Points, in no order, along strands that fork and pass close to each other.
(in the rows, 128 means zero)
Two points are linked if the straight distance between their rows is under 73.1. Some points are linked to none.
bana: [152 126 123 152 168 157 148 104  95 139 105  87  92 154  53 139 139  98
 159 196 114  97 106  88 134 118  85 120 127  99 132 113 132 106  89 159
 102 124]
zuf: [188 137 148 106 193 151 129 103  91 160  99  97 117 118 135 115 134 107
 142 137 144  94 108  97 165 106 150 138  94 132 150 104 121  71 103 117
 142  93]
nogen: [105 154 154 159  95  73 147 163 184 111 135 237 164 112 143 129 109 162
 124 131  88 155 148 205 109 169 146 106 121 128 112 166 127 153 163 103
 146 131]
sakup: [ 90  96  87 120  54 125  98  94 120 116 156  77 136 184  87 156 153 120
  95 134 165 144 129  99  89 118  74 121 184 138 127 107 117 171 107 172
  70 147]
tudog: [171  88 116  86 126 164  71  98  81 150 116  45 109 151 116 147 156 116
 121 137 165  93 129  74 124 102 113 137 126 157 148  88 103  92  72 169
 127  86]
zozo: [200 136 157  92 186 157 108 110  97 164  94 103 123 114 150 115 143 120
 132 123 151  94 123  95 164 103 161 146  90 148 157 105 112  58 105 122
 152  85]
neda: [ 49 124 123 175  92 104 182 136 175 113 124 177 121 117  93 119 107 108
 132 129 119 175 128 152 115 159  96 125 133  75  87 133 157 180 150  99
 112 171]
Gulo: [178 136 127 118 145 173 103 127 100 142 104 122 109 139  83 145 171 108
 123 166 127  91 152  73 117 104  98 127 117 139 162 113 104  83  86 160
 141 121]
zodop: [ 89 156 134 149  59  65 126 171 175 122 131 242 175 108 103 130 130 158
 110 138 104 158 171 181  99 172 119 100 151 127 111 145 119 178 171 114
 128 130]
zuzo: [141 161 134 167 186 140 196 121 128 118 121 116  96 122  64 113 117  98
 168 192  92 116 106 123 148 127 106 115 122  80 121 132 158 115 128 140
 116 161]
tabak: [ 95 147 130 130  61  67  98 178 155 141 130 217 182  96 135 131 125 165
  98 109 117 152 169 173 109 173 138 111 156 140 113 138 110 177 168 108
 126 108]
mivi: [196 117 136 104 151 172  84 116  84 164  86  90 114 135 104 148 170 105
 113 154 148  83 147  66 138 100 124 140 107 154 168  91  91  62  76 156
 143  96]
kuve: [175 129 126  87 141 159  77 139 105 139 114 110 123 120 154 127 156 138
 108 118 141  98 162  94 131 109 143 143 113 163 158 120 105  89 118 143
 165 107]
Kefuf: [197 130 167  66 183 144  92 123 101 157 109 100 134 104 203 105 138 151
 131  89 154 103 137 112 168 106 188 156  88 162 159 116 116  64 129 109
 169  85]
nodor: [104 165 148 170 149 119 207 135 173 100 130 192 127 123 117 109  98 121
 145 156  83 148 130 169 129 142 114 111 116  91 113 169 159 133 166 115
 144 179]
Fepo: [159 145 140 113 190 147 144 108 109 141 130 105 116 109 154 105 114 115
 147 116 134 109 100 114 159 118 150 134  97 118 133 124 143 100 125 106
 144 115]
Mupu: [ 33  90 111 167  66  92 160 123 165 130 141 152 132 110  82 129 113 104
 139 112 150 195 111 152 105 160  85 144 164  91  77 118 152 200 136  98
  75 150]
tilo: [159 163 139 171 200 138 188 111 111 132 110  95  97 122  64 115 128  91
 173 197 100  99  88 118 167 125 123 118 117  87 126 116 151 103 118 143
 105 138]
Tun: [ 84  84  83 126  78 133 110  87 121 124 147  61 135 197  85 150 140 119
 125 131 154 150 112  99 100 113  65 120 190 121 115 126 123 165 108 180
  66 152]
laf: [ 90 153 137 141  58  52 111 183 166 133 140 244 188  89 109 130 125 169
 109 129 109 159 173 184 104 178 123 102 157 130 106 143 117 183 173 111
 125 113]
Gutum: [105 150 124 130  84 103 115 155 152 114 124 201 149 128 140 129 132 149
 101 119 108 135 165 153 108 151 134 117 138 138 133 145 114 151 160 120
 146 128]
pudo: [123 154 126 158 138 149 185 131 141  95 126 162 100 142  62 118 131 109
 140 193  90 126 143 117 114 125  73 104 129  86 124 148 147 121 135 142
 136 177]
rez: [121 129 132 160 201 127 164 108 125 134 142  53 107 107 119 118 103 104
 186 119 117 115  63 136 180 127 157 135 124  91 104 118 171 137 130 121
 102 136]
Lol: [ 87 160 112 149  47 108 139 152 158 100 118 209 140 144  65 135 161 133
  87 162 119 143 184 132  89 151  76  99 160 127 129 133 116 177 163 145
 118 162]
Zam: [195 176 169 139 198 138 169 121 123 135 123 170 141 113 131 115 123 130
 154 156  97 110 119 139 156 112 143 122 102 137 156 157 127  66 126 127
 153 129]
vil: [159 126 106  95 105 165  77 135  97 131 123  97 113 134 106 146 176 125
  96 143 150  94 166  72 106 108 102 134 135 156 160 106  98 103 103 173
 141 122]
Taku: [145 113 104 120 119 164 108 105  94 126 127  87 104 165  67 147 161 113
 132 175 136  98 131  74 106 111  69 120 139 129 144 107 115 115  80 176
 114 126]
naf: [159 127 122 141 150 165 138 111  95 133 105 102  96 155  55 142 153 102
 149 193 119  98 125  82 120 111  77 117 122 106 142 114 122 101  85 163
 115 127]
firi: [ 94 129 138 104  93  95 104 155 153 152 120 169 165  91 208 111 103 159
 114  41 141 161 133 172 133 165 192 138 119 146 108 130 124 152 149  63
 143 101]
vik: [106 110 123 144 186 131 151 113 124 133 146  56 106 112 144 120  93 109
 171 102 129 126  67 129 164 123 153 143 122  96 101 124 165 143 129 113
 109 132]
belo: [174 130 153 137 132  89  88 202 122 105 140 176 146  87 193 155 127 191
  98 152 101 114 170 165 104 129 181 152 109 170 169 168  89 104 155 126
 163  99]
dit: [151 130 128 149 203 140 150  98  96 148 114  58 103 131  99 122 119  98
 175 157 124  94  73 111 168 119 140 129 117 103 120 105 147 109 110 137
 101 108]
debod: [ 91 152 126 140  68  92 125 159 162 119 122 220 158 124 121 129 135 148
 103 127 110 147 169 160 103 162 122 110 145 133 118 144 115 170 163 118
 132 135]
Nev: [144 105 134  93 175 143 118 104 100 145 136  59 116 112 184 112  99 120
 143  80 163 121  81 113 161 108 172 149  99 126 115 106 148 115 117 101
 134 102]
Sefu: [105 112 114 162 166 136 159 113 124 115 130  70  95 151  68 128 120 108
 179 167 103 118 100 113 140 126  93 121 144  78 102 128 159 147 118 154
  95 156]
duzi: [ 76 111  98 137  62 121 126 114 133 108 142 126 121 154  97 140 138 112
 101 122 145 146 130 116 100 133  89 121 154 118 114 113 127 176 125 132
 103 147]
lubor: [107 125 142 109 168 129 148 121 129 145 136 102 126  92 218 104  84 126
 138  41 152 149  78 147 166 131 194 151  95 122 116 128 156 132 144  66
 142 122]
Vuse: [207 154 165 125 187 154 118 135 118 149 108 157 141 118 131 130 149 132
 136 152 112  97 144 113 147 102 147 133 102 155 163 142 101  55 111 136
 154 117]
mur: [ 85 130 106 101  38  93  90 158 131 156 132 160 173  93 136 127 136 130
  73  71 168 157 159 139 107 163 141 128 171 159 110 100 112 184 149 102
 103 108]
Nas: [ 36 108 120 166  72  95 170 131 174 130 131 178 132 103  87 122 109 106
 130 109 139 187 120 154 111 170  94 137 147  83  77 122 156 192 146  87
  96 154]
Zusi: [109 138 103 134  77 146 127 128 126  95 134 144 109 160  70 142 164 119
 102 164 128 119 158  93  91 123  64 114 146 120 139 122 120 150 125 159
 124 162]
lali: [144  83 122  61 128 147  78 120  99 138 128  51 120 119 208 115 118 132
 109  55 184 133 118 112 142 104 179 154 107 159 124  95 130 110 113 104
 151  90]
sidat: [120  76 101  66  77 135  70 128 107 137 136  56 130 125 201 131 125 132
  86  52 192 155 119 122 126 109 171 150 135 167 121  91 118 131 112 115
 130  94]
refa: [144  90  93  85  98 158  71  97  92 133 141  47 118 163 110 148 158 121
 111 135 171 109 131  81 102  99  96 129 149 156 143 100 106 116  82 182
 116 111]
Gogi: [138  74 111  64 107 143  73 117 102 135 136  41 122 125 201 128 122 131
 104  58 188 142 112 114 134 101 168 150 119 156 120  94 127 120 107 115
 138  93]
sapu: [ 89  84  79 100  42 117  77  95 123 135 158  61 153 176 122 157 150 120
  76 105 189 163 119 116  97 113 104 128 193 157 128 104 105 167 106 163
  56 131]
tul: [102 143 149 128  82  60 100 182 164 143 137 216 182  77 173 127 108 180
 118  86 113 158 148 197 117 181 176 122 129 137 104 145 119 167 160  76
 141  95]
sumu: [ 99 140 146 118  92  79 104 167 160 148 127 196 176  86 195 120 105 171
 118  64 126 157 143 183 127 174 183 128 124 143 110 142 118 158 155  72
 145  96]
denaf: [154 117 132  85 162 151 108 110 100 138 127  80 115 117 173 111 115 122
 130  90 154 112 111 107 148 110 160 140  98 136 129 109 134 105 116 108
 152 101]
dovid: [173 100 121  79 122 166  66 119  87 148 118  60 110 132 125 144 162 119
 108 126 167  93 147  70 122 102 121 143 123 162 155  89 102  88  83 166
 142  92]
teso: [117 128 107 142  99 152 149 119 120  94 130 125  93 169  37 140 159 116
 130 198 117 113 141  83  93 121  41 110 145 101 130 126 133 141 108 173
 111 167]
demam: [166 106 103  83  98 164  61 126  86 141 125  66 111 135 111 147 175 125
  95 135 171  95 159  67 108 102 107 138 139 166 162  92  95  99  86 182
 133 107]
lunip: [167 136 146  93 188 145 128 108 102 148 125  97 119 106 179 102 115 124
 140 100 145 111 103 112 163 111 167 143  89 132 135 114 135  93 126  98
 153 103]
Kese: [124 154 165 132 158  99 161 133 158 126 142 183 153 103 211 114  90 156
 137  85 106 147 108 189 149 149 181 130  93 130 128 163 139 127 160  79
 157 128]
rol: [166 153 151 110 175 139 131 123 127 129 131 149 134 116 176 108 123 143
 139 111 116 114 127 136 148 119 161 131  99 138 147 145 128  92 138 112
 164 121]
gelo: [194 148 147 127 155 153 101 157 124 135 113 168 139 123 121 144 162 146
 125 161 104  96 173 109 125 103 129 130 123 160 168 152  95  69 115 156
 157 128]
roz: [ 80 136 122 177 123 125 198 132 159  92 129 154  99 136  72 116 114 107
 141 170  98 149 132 135 121 140  84 116 131  66 104 145 162 158 149 125
 119 187]
lepu: [147 157 144 164 114 121 141 172 157  87 132 221 136 140  96 147 142 156
 122 190  77 122 176 157  99 124 104 115 136 156 148 178 110 113 146 151
 150 160]
Konag: [108  99 113 155 186 140 138 103 121 142 128  30 114 149  93 127 111 107
 197 130 115 117  76 122 166 123 130 132 157  94  96 124 160 144 117 154
  82 134]
vifi: [141  98 100 105 107 158  88  97  91 130 134  62 113 170  85 149 161 116
 125 157 154 102 130  74 103 106  78 124 146 141 144 103 108 118  79 185
 109 116]
gurem: [155 105 131  65 145 151  89 122 100 140 127  70 118 120 198 112 120 136
 115  66 169 120 124 109 145 109 176 148 100 153 129 100 128 103 117 106
 157  95]
ris: [111 146 148 124 150 119 150 125 148 133 132 162 137 106 201 107  96 140
 129  71 120 145 111 162 149 142 173 134  99 121 126 147 142 132 152  80
 154 130]
Vipir: [ 56 101 111 176 116 115 172 123 154 107 137 113 105 138  92 130 109 107
 152 137 115 155 106 134 122 143  90 129 145  75  90 130 163 180 138 123
  98 171]
Tet: [190 155 156 148 156 142 117 163 135 115 125 190 145 126 108 149 153 151
 135 179  85 105 165 127 119 105 122 122 121 159 164 165 100  75 119 154
 154 141]
Gonon: [167 157 173 149 158 100 146 148 154  99 157 196 144 107 174 132 112 169
 135 143  86 124 132 191 127 131 166 127  96 156 151 174 117 101 151 112
 162 131]
mobo: [178 147 173 116 166 107 115 150 136 118 145 165 150 104 217 124 117 184
 130 109 106 119 132 177 142 130 196 142  90 161 161 157 116  97 153 101
 167 107]
kiti: [ 77 150 144 158 128 102 182 132 182 127 125 198 142 105 153 113  89 124
 136  96 106 166 120 178 132 164 142 124 114  97 100 158 152 153 162  82
 137 151]
lis: [108 109 120  81  80 116  80 154 123 148 116 119 155 101 215 113 116 150
  87  36 170 155 143 143 132 143 191 149 129 166 121 109 116 144 142  84
 146  92]
keto: [107 144 143 135 179 127 172 120 139 134 141 124 119  94 186 104  88 119
 145  79 127 142  83 148 166 133 168 141 101 105 115 138 161 134 152  84
 140 140]
muno: [101 156 160 164 116  83 168 149 184 110 136 232 158 114 150 124  98 152
 133 130  88 157 135 203 117 167 146 111 114 118 112 170 138 146 161  95
 147 144]
Virog: [136 124 120 168 190 141 157 101 104 138 106  51  98 155  57 130 129  99
 192 185 104  96  87 110 160 128 109 120 139  89 117 114 151 122 104 163
  81 128]
mol: [164 125 132 129 187 150 135 100  90 152 113  72 105 131 110 122 123  99
 157 152 136  95  92  97 157 114 134 133 108 114 133 106 133  94  99 134
 120  96]
ros: [114 135 146 122 184 129 163 119 129 142 144 103 123  87 208 102  82 123
 146  59 141 141  74 143 175 131 185 149  90 112 120 133 161 131 150  76
 141 128]
gurez: [187 116 138  81 161 163  90 113  90 155 103  80 116 122 148 124 144 121
 125 119 157  94 133  87 146 102 149 141  97 151 149  94 110  76  97 130
 154  87]
Zudu: [198 130 147  85 164 156  74 141 104 153 103 116 132 112 161 126 158 144
 117 122 136  96 163  96 149 106 158 148 105 166 162 123  99  65 119 139
 166 100]
rokit: [148  93 115 113 168 150 105  93  86 149 124  41 111 149 119 131 115 109
 158 135 147 105  91  96 145 107 125 132 126 123 120 106 133 109  91 146
 115  98]
Rade: [118 108 114 110 135 144 119 109 114 125 139  85 112 129 158 121 112 116
 126  94 145 128 106 115 130 114 142 136 116 123 117 115 142 136 117 111
 138 122]
pode: [102  90 106 119 135 137 121 109 118 128 145  71 114 134 157 131 102 114
 138  89 148 138  89 117 134 116 137 141 129 118 104 117 146 145 114 113
 120 122]
Bidor: [172 158 151 160 135 129 132 170 146  96 135 207 139 129 106 149 145 158
 129 185  76 111 169 145 108 113 116 120 126 159 155 175 106  90 132 151
 154 153]
Vupa: [122 160 139 150 135 124 165 134 158 102 131 195 129 134 135 118 119 137
 131 142  89 136 145 158 120 135 121 112 118 121 129 163 135 126 154 118
 153 158]
midis: [104 148 143 136 166 121 167 124 147 131 138 150 130 104 189 104  90 129
 138  76 121 148  99 157 154 140 165 134 100 110 118 147 156 135 156  81
 145 141]
derus: [132 154 127 156 129 152 178 134 143  91 116 175 101 150  45 122 143 114
 136 208  88 124 157 111 104 116  60 102 134  98 132 152 137 120 127 153
 133 182]
Bugas: [101 118 135  93 100 114 100 148 137 152 117 140 153  98 220 112 104 149
 107  29 156 159 129 156 137 151 194 145 114 152 112 122 125 146 142  68
 146 101]
gir: [ 95 126  98 131  72 137 126 120 126 100 139 130 110 158  88 141 151 117
 101 147 136 128 147 102  95 129  76 117 149 120 130 114 126 163 126 149
 118 153]
matiz: [194 127 138 120 147 173  93 129  96 157  84 117 118 133  82 153 181 105
 116 167 133  85 157  66 129  99 110 128 112 147 169 107  89  65  75 167
 141 112]
gilaf: [117 155 120 138  95 137 134 145 146  99 121 192 125 149  98 129 153 134
 110 158 102 123 172 128  98 129  93 109 140 132 141 148 118 137 149 144
 143 159]
Kome: [109  93 112  71  70 120  75 153 116 150 121  93 150 101 216 121 123 140
  81  30 184 166 134 137 127 134 192 151 132 170 118  97 117 148 132  85
 137  89]
mig: [ 86 139 115 113  49  87  96 164 142 152 130 188 175  95 132 124 134 142
  83  80 148 156 163 147 110 169 137 120 162 147 111 112 115 182 158 102
 116 112]
luzi: [109 149 153 140  83  51 112 185 167 127 141 229 179  83 161 133 107 179
 114 113 101 154 156 199 106 177 164 116 129 139 108 152 116 165 162  91
 141  97]
Mus: [164 159 177 147 157  89 153 151 158 102 161 197 150 102 200 131 102 176
 137 124  89 132 120 204 133 142 182 131  86 152 146 172 126 108 156  98
 164 123]
zab: [ 90  86  93 150 128 143 133 100 117 124 134  51 120 184  69 136 125 113
 169 145 122 133 106  97 123 117  72 121 179  97 102 136 145 159 112 178
  79 154]
zak: [105 160 117 145  62 107 123 165 150 104 116 212 146 142  95 140 156 147
  90 164 108 130 184 140  92 147  97 109 160 139 141 147 106 161 166 153
 128 149]
besal: [124  92 107 136 185 148 120  94 106 156 114  14 122 160  98 126 109 106
 191 123 130 112  78 111 167 115 131 129 163 111 101 123 150 129 109 162
  82 116]
leri: [110  73  83  83  58 127  69 107 113 135 153  46 142 157 156 150 144 122
  82  85 192 154 119 114 108 108 131 138 171 161 126  99 109 149 100 150
  94 109]
Vez: [132 163 157 177 125 104 177 152 179  83 140 226 135 134 113 128 113 152
 136 179  69 138 157 191 106 137 112 104 119 135 131 182 128 122 156 127
 152 165]
bul: [182 134 141 125 194 156 134  99  87 160  96  87 108 126 108 124 134  97
 143 159 139  90 100  92 160 106 137 136  97 124 148 103 119  75  93 130
 126  93]
mivid: [137 158 148 173 111 104 152 170 169  79 133 229 136 138 101 138 134 160
 126 189  71 128 171 173  96 133 110 108 131 150 139 178 116 119 152 142
 151 160]
sesis: [140  91 110 125 180 146 111  89  92 158 115  22 116 158 106 129 112 105
 178 131 138 108  81 103 159 110 126 130 145 115 109 113 140 118  98 156
  94 102]
mudir: [ 89 150 142 150 149 114 178 127 162 127 132 170 129 103 169 108  91 124
 135  91 112 156 107 167 143 152 154 130 107 101 110 150 155 144 162  83
 143 148]
pidu: [118  82 101  64  63 124  66 141 109 143 129  62 141 114 208 128 130 131
  71  43 197 162 131 127 122 119 181 150 142 173 122  88 113 142 121 108
 128  90]
Nug: [ 98  92  81 103  43 124  79  98 119 124 158  63 141 180 105 158 158 125
  76 123 182 144 130 103  90 115  90 125 186 154 135 102 105 167 106 174
  66 141]
deda: [121 163 140 155 158 135 185 127 152 105 131 180 118 129 117 110 111 120
 140 153  89 133 132 150 131 133 112 112 117 105 124 161 150 119 150 121
 146 165]
ribe: [178 147 161 120 159 112 112 154 136 117 141 169 144 110 194 130 127 178
 127 123 102 114 149 162 133 125 178 140 102 164 159 161 108  95 149 114
 167 111]
Megit: [ 73 131 105 145  35 111 138 126 144 103 131 170 131 151  61 138 156 116
  83 151 143 152 159 119  86 151  65 110 164 118 118 106 124 193 146 138
  94 165]
gotuk: [175 136 153 123 141  98  91 178 129 111 136 170 146 100 199 143 131 186
 112 134 102 113 162 163 121 129 181 145 105 167 160 162  97 102 154 122
 166 100]
gelur: [163 127 113 107 114 168  92 129 100 131 122 114 108 140  87 145 177 118
 113 158 135  95 158  68 106 105  90 127 129 144 159 111 104  99  96 173
 138 130]
moma: [193 164 159 125 194 152 149 122 115 143 112 154 130 118 124 117 140 121
 146 153 110 102 129 117 153 109 138 129 101 136 155 141 115  64 116 127
 151 119]
forud: [140  79  92  75  91 154  65  97  94 135 145  33 126 160 135 145 148 123
 105 113 180 118 126  88 111  98 112 135 152 158 140  95 108 121  88 177
 114 105]
Zafi: [ 53  88 102 164  96 118 152 116 145 119 142 104 114 140 107 139 108 107
 142 114 136 164 103 130 115 139  97 139 156  92  90 126 153 179 130 119
  91 152]
gav: [147 120 119 157 187 145 147  97  93 148  99  55  97 157  65 132 130  98
 177 185 116  91  88 101 157 121 105 122 134  99 127 110 137 109  95 160
  92 114]
Zigiz: [ 80 151 138 178 128 111 204 134 179 106 122 193 123 124 110 110  98 115
 137 145  92 160 135 166 124 154 107 114 121  76 105 161 156 153 165 108
 135 179]
tok: [114 148 146 152  88  62 122 181 167 112 139 228 167 101 156 137 112 173
 116 131  90 146 156 202 104 171 157 113 126 140 120 159 114 158 162 102
 143 111]
fikos: [149 154 173 134 160  97 152 141 154 115 151 186 153 106 215 123 100 172
 137 102  95 140 117 196 141 147 188 131  90 144 142 168 131 117 159  89
 161 122]
Nif: [ 82  83  89 136  99 136 121  94 117 124 141  54 128 190  81 144 129 115
 146 133 138 146 109  97 112 116  67 122 186 109 107 135 136 162 112 178
  75 155]
fab: [185 104 132  80 149 161  77 112  86 159 104  65 112 127 140 133 151 117
 121 125 164  92 136  77 139 101 140 147 105 157 153  86 109  73  86 146
 147  84]
gil: [ 96 107 115 162 179 134 149 111 128 130 141  51 104 135 105 126 106 108
 184 130 114 126  77 123 156 125 126 134 145  91  95 125 167 151 123 138
  93 145]
masit: [ 95  72  78  91  52 122  75  93 124 142 154  50 150 170 140 157 144 121
  86  90 190 163 111 119 104 110 114 134 186 158 126 103 110 160 103 155
  69 120]
puzu: [121  77  84  79  69 139  64  99 104 133 154  35 135 167 144 149 147 126
  93 102 184 137 123 102 106  99 116 132 168 160 135 101 108 136  95 170
  98 111]
rolu: [123 163 161 174 142 106 201 138 177  92 139 213 136 131 121 114  98 138
 145 167  72 147 140 188 121 142 117 103 113 117 123 181 144 124 163 119
 153 172]
vek: [ 66 140 129 174  94 108 191 136 179 104 120 197 124 129  85 113 109 111
 128 148 105 166 145 156 112 155  94 114 130  78 100 145 154 172 163 107
 126 177]
Sipo: [ 44  88 105 159  71 103 150 117 153 123 139 131 126 132  97 138 114 110
 134 110 143 177 109 138 107 149  89 137 161  97  88 118 146 190 130 111
  82 145]
Vafak: [160 152 137 166 204 134 178 102 101 145 107  75 100 124  75 120 127  88
 180 179 110  95  73 118 178 126 136 126 114  94 130 109 148 105 115 142
  98 121]
mumoz: [ 63 117 117 180 119 120 188 127 159  96 129 135 100 136  80 121 108 106
 147 156 105 152 119 134 121 143  85 125 137  65  95 136 165 175 145 124
 107 182]
domip: [ 80 154 155 163 119  88 179 143 191 126 131 222 155 104 152 111  89 140
 136 107  97 171 129 195 124 172 140 117 114 101 102 163 149 153 161  81
 141 147]
zuz: [143 118 107 135 130 161 125 108  95 123 120  97  97 165  54 144 157 109
 142 185 124 102 129  75 108 112  62 116 135 110 139 113 122 115  85 172
 116 135]
lodiz: [115 153 114 138  79 122 123 156 145 103 119 199 133 144 107 135 155 143
  95 155 104 125 178 133  99 139 101 112 149 141 144 147 109 144 156 147
 139 148]
bot: [ 73 132 106 138  33 105 123 132 143 115 136 169 141 135  80 139 153 118
  79 126 153 151 157 124  90 154  86 112 165 129 115 104 123 193 142 129
  97 149]
gozi: [ 61 108 101 149  62 115 142 116 146 113 138 142 123 138 101 133 125 112
 111 116 144 161 120 126 103 143  94 129 153 104 100 113 139 183 131 114
 103 150]
Morib: [171 155 170 113 180 116 141 128 135 124 144 159 148 105 211 112 112 168
 141 101 108 124 116 168 155 125 186 138  86 150 152 160 125  93 152  98
 167 117]
Vapi: [ 90  96 103 160 144 135 146 107 125 115 134  62 107 165  73 134 119 113
 175 154 111 129 103 108 130 126  83 123 163  85  95 132 158 158 117 163
  89 155]
mopi: [177 161 170 140 174 116 151 140 145 107 149 188 142 112 166 124 117 161
 145 142  88 121 128 172 138 125 158 125  98 151 153 173 125  91 145 115
 161 133]
zav: [122 139 123 170 178 136 183 119 129 114 126  93  92 130  66 119 119 103
 172 181  96 113  99 121 141 127 104 116 130  71 110 126 165 134 127 143
 108 162]
toti: [102 153  96 119  44 107  90 161 115 127 122 162 153 129 102 144 166 139
  46 143 151 120 192 109  86 147  98 119 180 163 156 115  92 171 164 165
  97 136]
Tobe: [138 144 135 149 208 132 170 108 113 139 133  67 104 104 118 111 109  98
 178 135 119 106  63 127 179 128 159 132 112  92 116 115 163 121 128 125
 112 126]
Gibo: [122 148 114 144 104 156 155 128 131  92 123 155  99 160  46 133 156 117
 126 195 105 118 155  93  95 119  52 106 140 104 136 134 129 131 119 162
 126 175]
fulan: [ 97  93 113 132 159 134 136 113 122 133 146  66 109 120 158 123  90 112
 154  86 142 139  75 127 149 121 148 149 127 110 101 121 158 146 123 106
 111 128]
mogen: [204 118 148 102 167 166  94 110  84 173  76  90 112 132 115 141 162 101
 118 149 150  82 136  72 153  96 137 144  96 152 170  89  92  55  77 144
 142  82]
fek: [141 142 134 131 193 140 157 110 110 136 136  88 107 107 139 108 105 107
 158 121 128 112  80 118 167 118 150 134 101 102 118 121 155 116 128 112
 130 121]
falu: [196 149 145 116 167 161 107 138 112 144 103 146 127 126 117 134 160 131
 131 152 114  95 152  97 133 104 129 130 110 151 163 133 103  69 109 144
 154 122]
saf: [169  81 116  94 153 159  84  88  75 161 108  31 112 156 122 140 134 110
 141 135 162  99 106  84 141  99 122 135 123 147 139  93 114  90  76 158
 118  77]
bup: [110 152 107 139  78 140 137 138 138  94 124 176 114 156  70 135 165 124
 101 170 114 125 168 107  92 126  71 111 146 123 139 135 121 147 141 158
 131 165]
kal: [127 103 129 111 190 136 130 107 110 148 145  41 115 108 177 116  88 114
 161  80 154 125  63 124 172 112 175 151 110 114 108 111 160 127 123 104
 119 111]
mab: [152 152 154 117 167 129 139 126 136 123 136 162 138 114 188 110 112 148
 134 103 113 123 123 151 148 127 166 130  99 137 141 154 132 105 148 104
 162 130]
Povof: [177 147 154  96 185 145 123 120 115 140 127 130 132 111 178 106 124 138
 137 105 130 107 123 127 156 115 166 139  92 143 147 133 126  87 134 109
 163 112]
zoga: [212 134 165  87 182 155  92 131 101 164  95 114 134 110 160 125 154 138
 128 120 144  93 147  98 158 103 166 148  95 164 165 114 101  53 111 128
 162  91]
Popa: [116 105 117  95 122 141 108 121 117 132 137  95 118 122 183 118 111 124
 116  71 158 136 114 123 134 119 159 141 114 137 118 112 133 134 123  97
 146 115]
nubud: [101 147 124 166 135 141 192 131 151  91 127 157  96 143  67 116 120 109
 144 183  90 137 136 125 114 129  78 108 131  78 113 146 155 142 142 138
 127 183]
Tuzov: [177 171 168 139 190 128 169 124 134 120 141 180 141 113 153 113 114 144
 152 144  93 118 118 158 149 117 150 124 101 137 146 167 129  83 142 119
 159 136]
zaro: [ 85 145 121 119  49  72  96 174 148 150 134 209 184  88 127 127 133 156
  94  90 133 161 171 156 109 172 135 113 167 146 108 124 116 186 166 103
 118 112]
dipos: [113 153 132 143 111 119 141 146 155 106 127 203 136 138 134 125 126 142
 117 134  95 135 159 159 112 141 127 114 128 131 129 158 125 139 155 120
 151 145]
Fol: [ 76 146 113 145  33 108 145 137 153 102 124 194 133 151  52 135 158 123
  82 163 135 148 172 122  89 152  65 101 163 114 123 116 121 191 155 144
 102 167]
Vemo: [ 96  94  98  86  44 108  79 144 124 154 138 103 156 100 177 133 133 126
  72  49 192 169 130 135 111 140 165 142 160 164 111  88 113 164 126  97
 107  96]
pega: [166  97 121 107 165 158 101  94  84 154 114  48 107 147 119 134 131 108
 144 141 155  95 103  88 140 105 125 137 114 133 133  97 119  94  84 146
 124  89]

A fork is a point with three links. Follow the links from the first point to the second and name the forks in between, in order.
Vupa, gir -> nodor > Sipo
kal, mab -> denaf > lunip
Povof, pidu -> lunip > denaf
kuve, tilo -> zozo
zozo, pega -> dovid
Gulo, zoga -> dovid > zozo
Zigiz, Bidor -> nodor
Zudu, saf -> zozo > dovid
Vipir, nodor -> Sipo

A fork is a point with three links, a tip a point with one. Leave the first point through the second and follow the links. Name the first fork or tip that comes.
laf, tabak -> mur
Povof, rol -> belo
ribe, mobo -> lunip
roz, mumoz -> Sipo
moma, Zam -> midis
vifi, Taku -> Virog
